Points, in no order, along strands that fork, close into loops and pass close to each other.
(in the rows, 128 means zero)
Two points are linked if the straight distance between their rows is under 171. Some points are linked to none.
z_642: [119 159 106  93 169 137 164 132 113 131 166 168 185 148 138  72 107  83
 123 106 145 165 118 135  62  75 132 105 127 144  99 153 140 155 171  74
 105 142]
z_368: [143  97 126 140 158 133 119 128 121 114 123 157 106  75 188 143 164 100
 136 146 121 128 147 123 127 154 108 123 153 212 122 112 175 111 136  73
 144 179]
z_816: [115 175 129 130 184 112 140 159  94  78 116  95 155 105 142  55 139 126
  94 123 109 135  52 122  87  81 146  84  95 167 139  67 151 124 154  96
 162 123]
z_318: [ 91 127 122 107 139 151 165 172 142 121 101  86 124 210 140 161 132 106
 156 106 129 105 141 154 189 144 118 127 128 148 118  97 151 140 103  68
 143  97]
z_732: [141 166 121 143 137 109 187 121 108 140 119 100 146 142 104 125 202 144
 169 154  41 139 151 165 134 148 178 108 113  75 120 122  79 120 111 144
 118 156]
z_612: [120 126 127 152  80 147  89  66 144 112 181 158 153 127 134 172 116  59
 101 116 134 163 133  92  83  91  74 109 130  92 123 132 114 117 112 119
  98 144]
z_392: [133 169 159 132 137  95 137 119  92  90  46  92 111 132 132  89 172 135
 127 113 110 154  86  94 102 137  85 151 152 169  92  69 112 126 122  84
  81 121]
z_805: [100  97  93 138 146 104 140 108  99 156 130 132 170 113 135 126 120 139
 131 115 152 136 118 156 161 158 169 173 131 133 161 144 177 185 115 113
 139 129]
z_545: [163 121 101 149 119 118 124  96 118 137  32 134 127 175 120 136 137 135
 193 120  97  97 147 188 151 162 158 122 163 114 125 134 122 137 121 117
 102 139]
z_375: [141 127 159 127 166 138 165 141  74 128 119 157 118 156 134 123 128 148
 155  96 118 158 154 102 101 143 119 151 137 117  46 145  69 159 137 112
  62 156]
z_666: [170  50 115 117 120 142  90 127 134 178 135 164 113  91 107 166  87 204
 145  89 109 124 138 174 158  88 139  77 122 125 145 175  77 156 133 129
 105 170]
z_451: [166 130 141 144 101 184  97 161 152  79  89 151  81 102 121  90 135 125
 163 121 128 139 160 151 138 104 143  91  85  88  98 149 126  84 141 145
 171  70]
z_370: [115 103 163  97 150 109 118 114 138 144 104 121 119 162 163  93 107 137
 135 111 113 116  84 131 151 180 130 220 176 146 104 138 152 165  82 166
  70 116]
z_632: [138 163 121 170 170 166 110  97 132 104  97 172  58 141 158 122  94 162
 122 145 122 134 144  96  88 147 137 104 134 108 117 104  89 103 136 113
 111 141]
z_821: [166 107 125 109 111 152  96 151  86 112  91 101  93 142  79 188 156 110
 122 131 136 125 180 107 115 127  96  90 138  67 141 133 132 126 168 162
  94 121]
z_637: [102 102 133 167  80 164 136 151 127 101 124 109 191 156  98  92  57 130
 105  88 129 127 100  98 146  89 128 127  94  89 121 105 151 113 138 153
 181  92]
z_88: [135  85 110 125  90 138 118 144 194 126 149 137 128 123 155 130  89 102
 128 155 124  63 131 122 144 133 129 132 150 103 131 147 157  80 143 180
 196 119]
z_235: [137 121 119 144 128  92 158 167 148 122 179 151 125 127 150 141 175 113
 160 101 145 113 152 121 143 179 128 170 132 175  95 108 123 203 134  53
 104 154]
z_63: [165 101 134 120 119 115 147 157 127 162 154  85 121 148  82 169 151 199
  92 145 118  77 155 140 136 154 123 106 133 162 150 170 102 136 173 178
 104 129]
z_364: [152 120 121  81 164 143 160 135 141 159 154 169 135 163 120 159 136 111
 141 126  94 123 149 166 119 106 110  85 142 119  82 183 122 127 144 115
  79 137]
z_678: [132 136 113 155 127 133 108 110 116 118 151 160 146 135 101 142 115 161
 102 100 145 175 130 118  73  87  94 109 101 152 101 133  88 177 155  81
  46 131]
z_938: [190 118  62 161 108 171  66 109 160 127 134 148 118 136 109 136  74  95
 130 149 141  74 180  89 112  99 139 123 146  58 167 115 117 145 139 116
 168 156]
z_839: [132 142  69 144 104 146 135 103 118 171 159 138 186 164 109  89 101 132
  80 149 127 100 162 131  83  83 158 101 122  59 151 120 129 152 143 152
 124 124]
z_939: [121 113 124 150 104 100 151 119 152  92 137 177 132 124 204 139 189  96
 184 128 131 125 136 144 152 173 126 124 132 203 108 116 161 149 108  64
 113 141]
z_470: [152 144 156  56 104  80 132 143 140 137 133  55  68  68 101 109 217 111
 148 163 106 156 118 115 151 158 151 186 123 168  81 110 128 139 102  99
 114 141]
z_730: [158 174 137 149 103 152 118 130 178 115 139  74 103 147 150 124 172 150
  85 147  81  83 144 148 129 158  97 162 121 134 116  91 118 121  96 124
 111  95]
z_400: [102 155 101  83 125 103 145 167 191 155 188 164 153 159 141 136 104  72
 107 173 153 106 129 103  92  87 106 102 121  98 156 124 111 143 158 115
 165 118]
z_254: [143 137 115 186 174 168 120 123  97 129  73 130 106 183 136 122  69 169
 143 145 141 135 147 100 122 130 120 104 133 158 112  82 111  89 152  73
 149 151]
z_238: [109 168 159  93 128  78 135 156  94 106  86  85 134 122 103 177 156  72
 152  89 104 145  93  77 144 166  95 194 168 107 133  76 141 154 117 137
 120 170]
z_524: [ 98 122 145  48 167  74 183 124 111 123 168 145 144 125 133 113 188 104
 177 106 147 177  78 137 133 169 164 167 147 160  93 178 131 138 103  88
  97 146]
z_913: [116 159 123 148  96 141  99 118 121  66 110 101 153 208 103 134 109 102
 125  99 136 158 125  86  68 110  92  92 125  57 111  83 132 100 110 126
  77 107]
z_970: [129 118 140 104 119  51 131 106 119 115  85 111 143 100  94  46 164 134
 150 136 101 133  32 100 104 160 156 174 157 160 131 110 140 173 136 146
  93 143]
z_709: [101 108 109 172  96 116  79 131 129 156 164  71 188 138 101 173 101 103
  72 110 137  82 106  96 142 141  96 189 152 149 174 104 150 155 128 176
 153 139]
z_139: [ 64 164 203 145 101  56 140 141 135 129 180 139 135 133 125 149 115 162
  89  91 141 147 106 100 145 148 150 176 120  78 123  95  87 128  89 137
 139 100]
z_409: [ 78 178 127  77 193  89 152  95 118 130 153 132 120 138 141 152 145 146
 154 156 132 153 107 164 139 158 175 117 119 111 165 120 106 131  82  95
 128 152]
z_143: [137 111 158 137 112 158 129 149  88 107 122 113 143  76 100  49 152 104
 114  92  93 160 103 122 127  87 151 176 108  62  97 141 137 127 126 211
 123  93]
z_650: [156 147 123 202  96 163 133 120 142 132 121 140 224  92 159 112 129 131
 145 132  75 104 148 172 111  82 152  92 123 171 114 117 138  86 144 104
 184 159]
z_920: [ 81 176 153  99 160 103 178 162 142  99 104 136  92 140 141 153 152 124
 172 154 150 135 126  99 140 148 112  87 137 166 142  92 128  94 145 103
 165 115]
z_846: [ 67 150 120 105 120 111 154 121 158 147 152 106 173 115 133 120 106 135
 119 151 128 121  85 174 170  95 157 104  87 162 214 107 148  79 101 113
 212 119]
z_285: [ 90 137 134 115 136 160 149 122 112 154 114 108 123 192 123  89  80 182
 127 114 154 133 141 169 142 105 158 124 129 103 125 148 144  85 113 155
 139  60]
z_754: [144 127 104  88 156 111 145 157 108 124 135 137  82  75 112 124 206  81
 136 156 145 131 162 107 107 127 152 116 130  98 132 173 144 146 169 164
 118 136]
z_515: [145 115 127 110 121 166  64  88 147 137 100  72  84 120 121 162 118 138
  82 152 105 114  84 155 137 133  72 132 144 155 153 130 148  80  95 183
 100  90]
z_343: [ 69 152 164  71 154  79 131 128 142 138 126 101 153 146 166  97 149 115
 126 124 148 126  69 150 151 158 134 206 176 156 127 142 170 135  84 124
 108  75]
z_305: [ 85 127 135  78 172 133 124 120 155 125 136 162 105 142 137 167  46 105
 130  92 154 139  61 106 107 115  73 122 135 161 117 133 126 126 139 115
 105 133]
z_264: [146 131 109 194 102 189  65  80 131  89  78 109 122 103 137 164 113 126
 139 149 125 155 142 139 125  97 102  78 109 142 158 100 115  68  96  97
 167 122]
z_153: [153 107  91 138 113 151  91  91 172 158 128 152 118  89 134  95  42 195
 111 116 139  72 149 171 141  79 134 142 125 112 172 137 119 105 115 143
 128 154]
z_701: [193  88 142 108 151 124  96 126 194 143 122 172 108  88 132  99  94 175
 180 102  91  90  95 190 131 110 115 114 125 207 112 129 120 117 159 125
 119 177]
z_757: [119  94 144 129 122 170 139 167 112 124 157 114 160 116 121 109 125 163
 136 112 127 152 114 162 146 102 115 114  88 210  99 144 144 137 171  97
 117  90]
z_585: [111  95 133 147  82 135 106 104 152 134 109 101 134 195 109 144  60 197
 115 106 135  73 102 136 154 138  96 140 139 157 137 129 116 123 122 169
 114  95]
z_630: [144 131 131  71 136 165 144 151 209 122 158 204 112 143 138 129 111 112
 149 158  83  91 136 171 137  95 131  79 111  76  90 168 109  76 135 136
 120 127]
z_848: [ 70 160 127 153 104 133 126  76  75 118 118  82 161 108 118 114 130 129
  97 138 176 189 122 144 109 112 149 117 102 136 177 125 160 113  95 138
 151  95]
z_424: [123 128  89 105 142 122 171 145 121 139 128 165 158 114 130 142 131  84
 169 142 122  97 160 141 137 119 171  73 108 109 140 142 134 136 141 106
 183 167]
z_513: [137 135  90 179 120 151 125 108 134 145 142 155 157 128 150  78  98  84
 104 164 133  87 162  87  86 119 177 145 160  45 149 107 159 130 150 132
 189 126]
z_738: [166 128 145 179  93 134 115 113 155  97 131 136 142  84 111 122 126 176
 165 110  43 125 146 173 160 116 136 111  70 131 137 117  81 111 110 136
 139 167]
z_930: [179 129 135 189 114 167  90  84 134 100 123 105 120  82 122 116 148 155
 100 132  45 125 102 142 124 144 132 143 118  97 130 111 112  85 109 165
 145 167]
z_236: [109 167 143 107 133 140 162  93 110 111 106 148 123 156 159  68 112 110
 158  90 140 151 103 179 125 113 176 114 135  60 118 157 175  97  96 133
 131  93]
z_411: [141 154 141 105 133  71 127 125 123 134 107  83 104 144  73 182 185 128
 150 144 159 133 134 133 130 168  93 133 143 136 138  97  96 150 137  80
  73 124]
z_417: [ 78 207 150 116 191 121 145  98 134 153 170 122 110 151 166  92  98 166
  72 165 140 142  99 124 103 116 130 118 116 125 145 102 113  60  98 120
 152 136]
z_434: [137 127  97 181  91 158 147  96 125 142 145 154 230 108 117  78 116 134
 105 120  70 105 134 157  98  83 164  95 109  95 122 127 137 130 147 134
 146 144]
z_231: [140  69 143 148 127 172 127 164 100 133 112 158 105 142 158 156 125 101
 156 108 147 144 186 135 170 141 159 141 130 109  79 185 173 129 124  99
 139 112]
z_897: [165 114  85 147 143 124  98  99 119 147  93 130 141 124 122  99 114 149
 107 122 104  99 122 153 101 136 115 128 169 168 138 146 163 133 163 165
  84 136]
z_881: [169 103 105 155 102 183 110 168 111 104  95  89  94 107 118  89 161 122
 122 107 137 154 174 173 164 115 147 127  77 101 101 153 148 172 132 129
 124  61]
z_242: [168 146 119 124 103 142 128 142 164 130 161  75 159 158 137 156 173 108
  69 131  89  82 150 172 138 122  80 163 139 170  77 131 131 146 130  99
  87 112]
z_813: [134 106 145 127 164 111 147 187 149 127 160 159  83 138 163 157 151 129
 155 121 139  86 190  82 147 185 144 150 136 128 103 125 122 163 143  96
 146 161]
z_512: [153 130 143  73 109 115 152 121 131 141  98  92  97  75 124  96 238  76
 154 136 116 177 130 149 123 119 143 132 149 175  54 138 149 139 138  84
  72 117]
z_653: [158 123 133 122 127 171 106 175 151  86 143 132 109 111 143 123 123  83
 105 103 122 133 146  87 111 109 108 158 121 101  91 128 135 149 143 145
 117 114]
z_403: [174 118 126  82 164 103 118 135 107 134 109 138  73 147  77 193 186 124
 145 150 124 131 170 113 114 139  92  80 157 113 134 131  93 158 158 117
  39 164]
z_194: [ 98 145 119 151 123 120 142 124 128 115  65 112 118 224 127 154 111 127
 158 132 117 101 127 134 160 168 112 131 155  97 137  92 142 134  91 116
 113  91]
z_358: [133 161 156 172  95 143 109 188 114  68 141 132 137 104 111 106 170 102
 105 136 130 147 152  33  81 103 106 149 122  84 106 103 140  96 165 180
 147 101]
z_697: [164  62 110 123 126 122  91 119 156 154 104 131 111 104  93 110  70 187
 141  80 141  94 134 185 177 102 164 126 151 134 160 176 129 130 124 165
 154 135]
z_277: [135  91 160  88  98 118 127 115 117 123 106 131 116  81  93 109 142 114
 141 102 105 146  74 143 134 134 116 140 129  97 103 174 117 113 125 217
  93 117]
z_478: [112 160 115 188 113 153 151 110 104 126 170 154 181 129 134  77 115 149
  95 138 160 145 132 127 107  96 144 112  68 156 143  95  88 163 134  51
 143 116]
z_376: [130  62  89 123 101 113  96 101 139 163 144 133 124  90 143 195 121 127
 122 144 151 148 148 148 164 111 129  95 124 127 197 140 129 124  93 129
 169 149]
z_530: [123 102 143 145 112 111 152 186 110 136 175 130 120  71 126 147 210 141
 117 169 161 126 173  80 116 143 121 108 106 153 143 170 116 118 162 167
 127 139]
z_250: [142  93 103 137 114 131 127  91 158 150 180 184 141 116 105 162  93 179
 122 139 101 107 128 142 130 112 110  81  84 127 156 136  48 162 127 107
 106 192]
z_785: [126 120 137 130  89 150 152 156 221 101 158 190 128 155 167 113 113 103
 144 138  93  73 132 138 142 114 122 127 127 106  87 146 134  83 121 125
 160  99]
z_240: [120 103 133 170 101 171 117  64 126 161 136 177 143 136 137 121  74 118
 122 132 171 162 134 129 111  96 100  95 130 124 123 163 118  86 110 128
 126 135]
z_327: [136 114 156 123  86 123 124 136 163  86  88 162  89  92 120 106 138 136
 174 118 114 141  93 131 126 121 106  94 103 111 105 159 106  81 135 193
 138  77]
z_511: [120 170 128 118 184 138 161 213 106 115 148 122 134 110 148  99 148 101
 106 163 132 137 175  77 109 110 175 144 106 129 113 117 137 121 169 119
 190 143]
z_841: [163 118 101 150 137 143 118  99 142 152 118 124 102 108 158 123 106 153
 135 174 121  89 158 141 159 150 165 144 183 113 159 144 151  58 118 164
 190 146]
z_167: [167 107  92 116 147 175 115 145 149 126 100 160  91 150 151 104  79 114
 147 122 152  88 167 158 142 109 122  90 123 153 123 140 134 168 166  57
 128 116]
z_246: [ 76 149 149 163 104 106 158  84  88 110  86 103 168 187 166 130 160 151
 154 147 130 137 134 137 165 176 146 147 155 125 132 111 155 105  75 125
 137  97]
z_557: [ 72 140 130 120 129 122  81 102  88 129 109 102 100 139 130 146  97 118
 108 122 215 186 117  93 117 136 107 127 121 121 182 113 178 111  99 151
 156  85]
z_271: [151 191 137  55 146 155 135 179 131  97 162  99 123 145 130 153 129  68
 101 120  93 117 152 100  78  87  86 140 154  92  75 129 111 131 159 108
 113 112]
z_495: [172 131 117 182 150 146 106  90 110 146  63 126 139 140 154 134 124 164
 162 139 114 107 187 182 126 158 179 117 184 104 117 134 153  84 121 122
 154 137]
z_334: [138 100 161 146 149 143 116 100  94 128 112 102 104 117 118 124  98 191
 105 120 120 149  76 113 139 168 100 176 104 175  90 119  82 130 131 178
  82 113]
z_867: [106 187 120 126 164 170 164  93 117 125 171 182 159 145 140  89  94 102
 116 128 171 175 146 131  75  71 136  92  87 120 123 104 106 148 104  59
 122 163]
z_852: [150 112 115  78 170 115 154 151 136 167 169 180  85 108 133 165 163 127
 127 158 134 136 191 142 124 132 157  87 129  92 108 197 110 130 130 136
  94 151]
z_245: [153 143 146  90 152 107 173 153 156 127 125 138 147  77 150 115 210  77
 202 139  98 167 108 187 136 133 152  97 135 189  80 130 168  96 130  97
 123 132]
z_674: [146 128 163 177 109  99 121 125  94 121 134 116 104  83 139 120 191 155
 106 142 143 129 145  86 106 198 119 214 151 145 128 131 130 126 127 199
 104 123]
z_216: [117 147 106 117 126 114 125 121 199 143 193 164 128 113 159 145 147 105
  88 199 145 122 160 126 103 117  99 102  92 161 152 122 116 128 124  96
 147 139]
z_917: [ 99 175 121  74 122  57  69 101 140 110 108  99 130 145  97 181 142  85
 123 132 135 137 103 130 105 136  75 158 158 128 180  89 137 171 106 105
  65 113]
z_52: [127 137 110 118  94 128 118 111  95  99  73 127 132 144  93 141 150  67
 143 102 140 168 145 119  81  94 105  96 144  68 131 129 159 139 136 150
  89 106]
z_419: [125 128 181 169 103  94 115 176  97 108 149 110 133  85  95 161 168 137
  99 142 158 141 163  44 109 157  83 152 142 149 132 129 139  97 174 192
 142 138]
z_280: [158  89 131 101 142 116 116 225 146 114 141 140  74 107 119 161 108  90
 131 112 163  81 157  73 150 148 128 136 127 151 150 133 150 189 152  98
 158 144]
z_690: [ 93 126 108 162 132 126 131  49 110 185 137 153 162 135 173  87 107 152
 121 160 197 149 166 165 120 145 182 142 144 139 165 162 158 136  87 117
 135 119]
z_380: [ 96 105 154 126 140 165 152 155 101 142 134 123 137 183 110 156 106 144
 131 114 153 166 120 133 147 110  86  82 113 208  80 154 128  62 141 124
 122 100]
z_196: [181  76 115 126 120 147 108 210 114 105 104 127 110  73 105 116 127 107
 133  92 140 109 149  90 144 124 141 128  73 147 154 153 135 200 183 115
 167 144]
z_313: [107 188 131 154 173 118 125  71 125 120 106 142  84 147 191  89 118 191
 106 165 135 118 102 123  94 140 125 113 153 152 134 111 134  88 113 134
 129 131]
z_851: [114 127 120 139 115 144 154  96 139 152 139 135 140 137  89 125  84 191
 136 129  91 123 129 176 153 106 143  77  75 121 150 103  77 127 128 107
 133 135]
z_360: [117 167 198 185  89  99 104 139 154 130 172 147 123 154 115 153  89 160
  69 110 112 129 116  73 122 165 111 175 128 122 140  62  67 119 105 138
 147 124]
z_672: [ 73 169 149 163  92 140 123  71 100 121 121  89 161 163 164 143 154  89
 113 146 145 166 125 148 123 135 132 141 145 107 150 102 167  82  36 124
 145  99]
z_540: [120 109 115  85 153 138 126 112 159 113 152 213 113  99 126 113  68 113
 145 106 124 123  88 128 121  91 119  98 116 133 150 130 132 132 141 117
 117 154]
z_294: [152 112 121 122 148 179 133 165 111 150  95 109 110 158 136 109 124  99
 145  90 114 140 166 187 163 137 173 156 133  85  79 156 150 162 110 115
 115 100]
z_900: [155 114 102 204  92 157  91 109 132 123 137  87 173 132 119 133 110 133
  66 108  57  89 106 108 131 140 116 170 126 121 131 107 144 139 122 154
 123 165]
z_728: [112 108 100  92 120 107 151 194 155 142 173 186 156 106 126 156 128  40
 143 151 159 118 173  88 120 112 132  90 102  86 163 148 136 172 155  97
 178 146]
z_792: [104 139 140 111 136 130 188 119 140 135 125 182 159 157 146  94  90 110
 196 111 140 132 133 162 134  93 193  89 127  96 119 155 152 100 148 135
 179 132]
z_565: [118  62  83 113 141 142 119 122  90 194 126 122 140 126 110 156  45 137
 124 124 165 155 151 127 171  89 145 121 118 129 182 142 117 123 117 130
 186 140]
z_627: [113  71 161 106 103 122 121 123 132 136 107 125 133 134  87 128  89 192
 145  95 117 132  63 152 159 149 104 142 125 170 121 151  98 116 118 195
  89 121]
z_912: [ 88 112 136 127  94 110  86 142 115 161 143 103 118  97 122 169 111 102
  93 119 186 143 119  82 163 150 122 186 131 149 189 124 177 144 125 168
 173 113]
z_718: [117 100 111 144 109 184  83 143 142 123 124  69 133 182 118  99  42 138
  69 115 146  99 101 114 138 100 101 165 132 113 113 108 160 115 123 168
 133  70]
z_927: [ 80 165 133 140 104 100 144 161 106  83 107  99 156 137 112 166 161  74
 140 120 116 118 123  88 134 141 122 131 127  80 170  72 167 133 118 135
 155 137]
z_826: [ 94 204 133  97 179 105 178 186  94 105 100  68 135 186 113 151 164  90
 144 148 113 129 109 107 126 114 120 116 129 119 137  70 139  90 134 103
 165 124]
z_322: [177 147 174 110 108 100 129 146 138 128 124  96  59  98 124  99 216 140
 118 128 108 142 151  93 127 159 124 199 144 119  59 132 103 137 115 155
  85 125]
z_92: [165  81 114 155 148 116  98  87 101 134 102 148 100  74 150 154 151 126
 145 134 126 129 135 143 116 170 102 137 164 174 131 131 138 133 120 130
  86 153]
z_510: [147 165 124  85 105 117 122 153 136 130 137  90 143 187 119 167 148  89
 104 112 105  94 154 123 105 119  91 158 186  98  81 108 122 158 133 125
  61 113]
z_522: [129  87 123  46 168  77 142 172 118 165 142 117  76 125 134 154 149 156
 143 137 186  81 124 116 165 173 146 149 146 146 149 176 144 137 139 143
 113 113]
z_884: [101 129 102 124  69 111  88  78 144 119 144 135 137 148 123 146 136  94
  88 123 140 133 114 148  92  84  81 117 149  82 144 157 146 138 107 157
  69  88]
z_341: [140 171 138 126 136 126 138 129 134 124 134  88 118 134 139 106 171 118
  93 134  48 127 113 149 132 117 129 137 126  83 110 112 109 116  99 140
 135 125]
z_197: [ 87 155 175 161  88 113 137 112 145 102 169 160 130 126 176  89 135 127
 115 136 146 138 123  84 113 138 146 140 121  53 119 110 100  97  98 157
 170 107]
z_797: [192 107 133 122 131 120 171 160 108 121  92 148 128 149 128 129 185 109
 153 129 103  96 206 103 125 152 117 154 165 135  53 137 113 178 160 107
  60 167]
z_47: [139 156 119 145 127 117 169  92  94 122  99 110 158 144  76 106 167 172
 171 125 103 147 115 167 108 126 153  55  98 122 137 119  74 134 139 121
 123 128]
z_788: [ 95 152 108 120 156 125 188 156 105 113 151 138 134  98 149 114 143  95
 154 168 153 144 156 100 135 123 204 105  84  76 159 120 129 124 126 123
 228 162]
z_120: [ 81 120 167 109 153 154 170 135 121 121 143 146 124 141 151 117  98  86
 138 123 186 172 127  86 129 102 123 106 116 164  88 179 159  63 131 119
 168 102]
z_568: [149 126 146 148  93  78 107 118 106  91  54 117 112  82  92 100 181 115
 159 115 125 133  75  81 111 161  99 152 142 169 143  70 136 196 149 123
 101 140]
z_907: [110 120 129 133 170 138 126 113 107 142 119 189 119 200 131 173  72 106
 132 114 166 142 123  81  81 123  72 109 165 152 106 132 107 114 152  92
  74 171]
z_616: [129 171 166 107 148  89 164 109  93 107  98 142  87 125 109 105 169 135
 158 113 104 180 102  86  81 145  97 147 135 146  68  99  60 137 133 131
  59 160]
z_546: [110 117 130 137  89  99 117 155 157 157 161  82 178 139 114 126 115 168
  66 159 196  92 114 111 117 134 109 141 110 202 159 130 146 127 167 148
 149  57]
z_898: [119 127 143 101 158 108 146 131  94 125 113 127  64 135 107 111 115 157
 153  83 176 160 119 118 138 142 144 139 107  79 126 147 109 165 130 150
 101  88]
z_373: [120 114 128 138 146  81 130  88  63 131  86 108 166  88 118  45 134 139
 138 110  84 138  62 129 122 149 190 171 137 119 142 116 156 144 126 177
 127 152]
z_564: [196  95  94  99 143 115 129 130 129 156 117 109 134 117  76 111 151 152
 119 125 102  83 103 174 128 133 153 123 122 158 133 162 111 184 166 145
  88 135]
z_794: [177 103 142 144 118 136 175 174 141 120  91 112 125 164 132  88 187 134
 153 134 102  68 182 141 145 164 144 130 149 154  64 139 132 138 156 138
 107 123]
z_316: [171 118  77 172  89 162  76 120 158 102  91 135 126 128 126 138  93 111
 145 159 115  98 173 137 123  77 107  54 121 108 177 119  94 124 133  92
 181 153]
z_842: [ 59 173 149  82 172 118 114  67 124 146 163 125 113 115 140 133 111 171
  95 168 154 188  79 174 128 134 137 117 107 143 180 135 129  94  62  89
 119 114]
z_244: [117 130 137 155 100 191  99  84 146 124 112 141  99 140 123 156  71 154
 139 165 154 165 133 113 132 118  82  93 114 113 137 121  91  64  94 118
 176  99]
z_601: [137 143 100 169 127 144 109 149 164 119 139 131 113  90 170 157 156  93
 104 179 118 101 155  96 117 132 115 113 115 175 143 115 149 112 124  87
 177 166]
z_337: [118 134 123 140 126 147 138 191 133 128 180  68 172 158 116 125 137 139
  79 107 113 113 108 126 141 120 107 165 107 186  95  99 132 163 155  95
 125 105]
z_950: [199  91 113 124  94 144  51 119 151 139  87  80 107  85 109 174 153 101
 120 131  70 113 123 189 140 126  92 113 162 153 148 149 168 107 105 161
 123 123]
z_849: [139  94 135 151 134 134 181 165 117 126 107 131 123 151 137 117 137 159
 144 142 155  81 174 102 146 158 143 149 154 164  91 176 146  75 160 177
 142 103]
z_460: [121 138 162 115 140  70 105 131 112 139 102 109 130 158 105 155 135 127
 121 101 120 120 114  91 136 199 141 234 199 116 137  84 138 178 101 159
  97 153]
z_229: [117  98 120  53 119 112  96 122 155 136 158 113  98  90 131 209 182  89
 135 153 144 129 121 174 184 127 116  98 114 115 174 158 152 104  90 146
 168 122]
z_798: [170 101 121 105 119 151  75 142 151 133 152  94  47  74 145 201 190  97
 104 169 106 126 158 152 153 152  90 105 133 149 148 148 132 117 105 133
 122 128]
z_300: [ 89 135 159  96 176 110 191 151  95 111 159 147 138 101 166 131 147  66
 165 106 167 181  97 106 133 149 136 143 141 179  99 158 153 103 125 108
 133 147]
z_388: [161 114 111 198  95 142 115 132 150 137 145 161 109 139 154 152 138 167
  97 171 139  90 210  94 114 145 108 118 142 114 112 151  98 133 149 139
 126 118]
z_673: [133 105  91 144 149 107 113  77  69 139  88 135 170  93 120 111 107 117
 130 105 114 152  75 116 101 125 140 127 170 111 151 140 143 148 149 186
 107 179]
z_680: [ 98 146 126  93 143  75 161 103 124 121 144 143  98 161 116 162 128 150
 167 121 127 127 126 125 163 152 162 147 125  27 131 137  85 158  90 147
 116 133]
z_733: [150 112  99 119 126 157  96 142 145 130 131 159 107 169 113 154  90 134
 119 129 165 137 142 122 108  97  98  99 101 149 131 104 105 195 162  64
  95 103]
z_995: [140 164 120 180 147 154 115 116 122 106  84 105 170  87 169  81 105 133
 136 136  87 127  91 161 116  95 135  92 121 189 151  71 160  98 133 106
 188 150]
z_796: [ 95 126  99 119 111 140 141 142 157 141 126  82 182 161 134 104  61 123
 118 111 102  80  97 155 183  84 145 121 103 124 168 101 165 119 134 131
 202 118]
z_134: [ 83 161 135 126 109 110 149 109 180 157 196 128 159 111 153 133 131 149
 103 187 177 134 114 129 140 131 109 128  75 175 166  96 101 106  94  87
 199 107]
z_329: [133 163 133 178 123 116 135 124 145 117 181 140 148 139 117 121  98 164
  78 118 105 127 118  90  91 113 131 140  90 113 116  79  76 167 145 116
 109 143]
z_57: [109 131 165 147 119 156 147 104 100 115 145 149 131  90 172  41 141 131
 103  97 132 147 115 133 109 119 172 162 149  45  92 170 141  94  97 169
 138 107]
z_534: [ 81 126 131 134 176 120 109  78  84 157 119 118 123 131 134 139  60 192
 113 105 158 166  81 102 134 152 134 171 137 166 148 144 124 125 121 147
 105 160]
z_195: [108  94  89 165 144 135 145 140  66 133 161 109 175  73 114 120 134 135
 106 108 146 158 112 114 158 134 171 142  82 155 150 127 140 203 157  83
 150 156]
z_699: [ 66 152 128  72 141  93  95 101 123 126 115  85 163 162 103 144  97 109
 115 111 130 127  49 142 133 140 123 173 162 137 182 106 162 164 104 123
 105  93]
z_628: [163 101  92 147 146 162 110 178  90 143 159 122 121  80 110 137 145 138
 114 118 129 137 166 140 150 123 154 120  73 118 140 153 119 213 156  73
 143 162]
z_815: [ 81  77 122 117 136 131 116 110  60 181 129 118 137 145  86 194  79 152
 121 110 170 169 128  89 141 128 122 124 122 110 148 149 106 141 132 159
 124 153]
z_72: [181  80 140  67 143 104 124 155 187 153 113 140 104 104  98  91 139 165
 174 129 106 103  92 183 130 122 131  97 144 173 106 175 117 112 177 174
 102 133]
z_357: [ 80 153 181  97 148 107 176 133 137 129 187 127 121 179 119 144  92 165
 123  95 119 130  96 104 164 147 156 161 125  61  93 127  77 114 108 163
 126 127]
z_41: [148 139 129 112 138 127 106  91 186 127 130 200 114  56 149 115  93 161
 182 117 116 134 105 200 117  89 132  75 105 134 156 120 104 119 141 118
 114 161]

How many points has the smallest loop of links through each point below? Write none if it is on no loop.
z_424 => 16
z_732 => 6
z_709 => 27
z_897 => none

A fork is a point with three links, a tip a point with one. Leave the first point through the second and follow the links. Name the first fork or tip that comes.
z_194 / z_545 => z_419
z_939 / z_235 => z_690
z_513 / z_938 => z_52
z_821 / z_403 => z_920
z_754 / z_852 => z_194
z_515 / z_950 => z_627
z_240 / z_244 => z_816
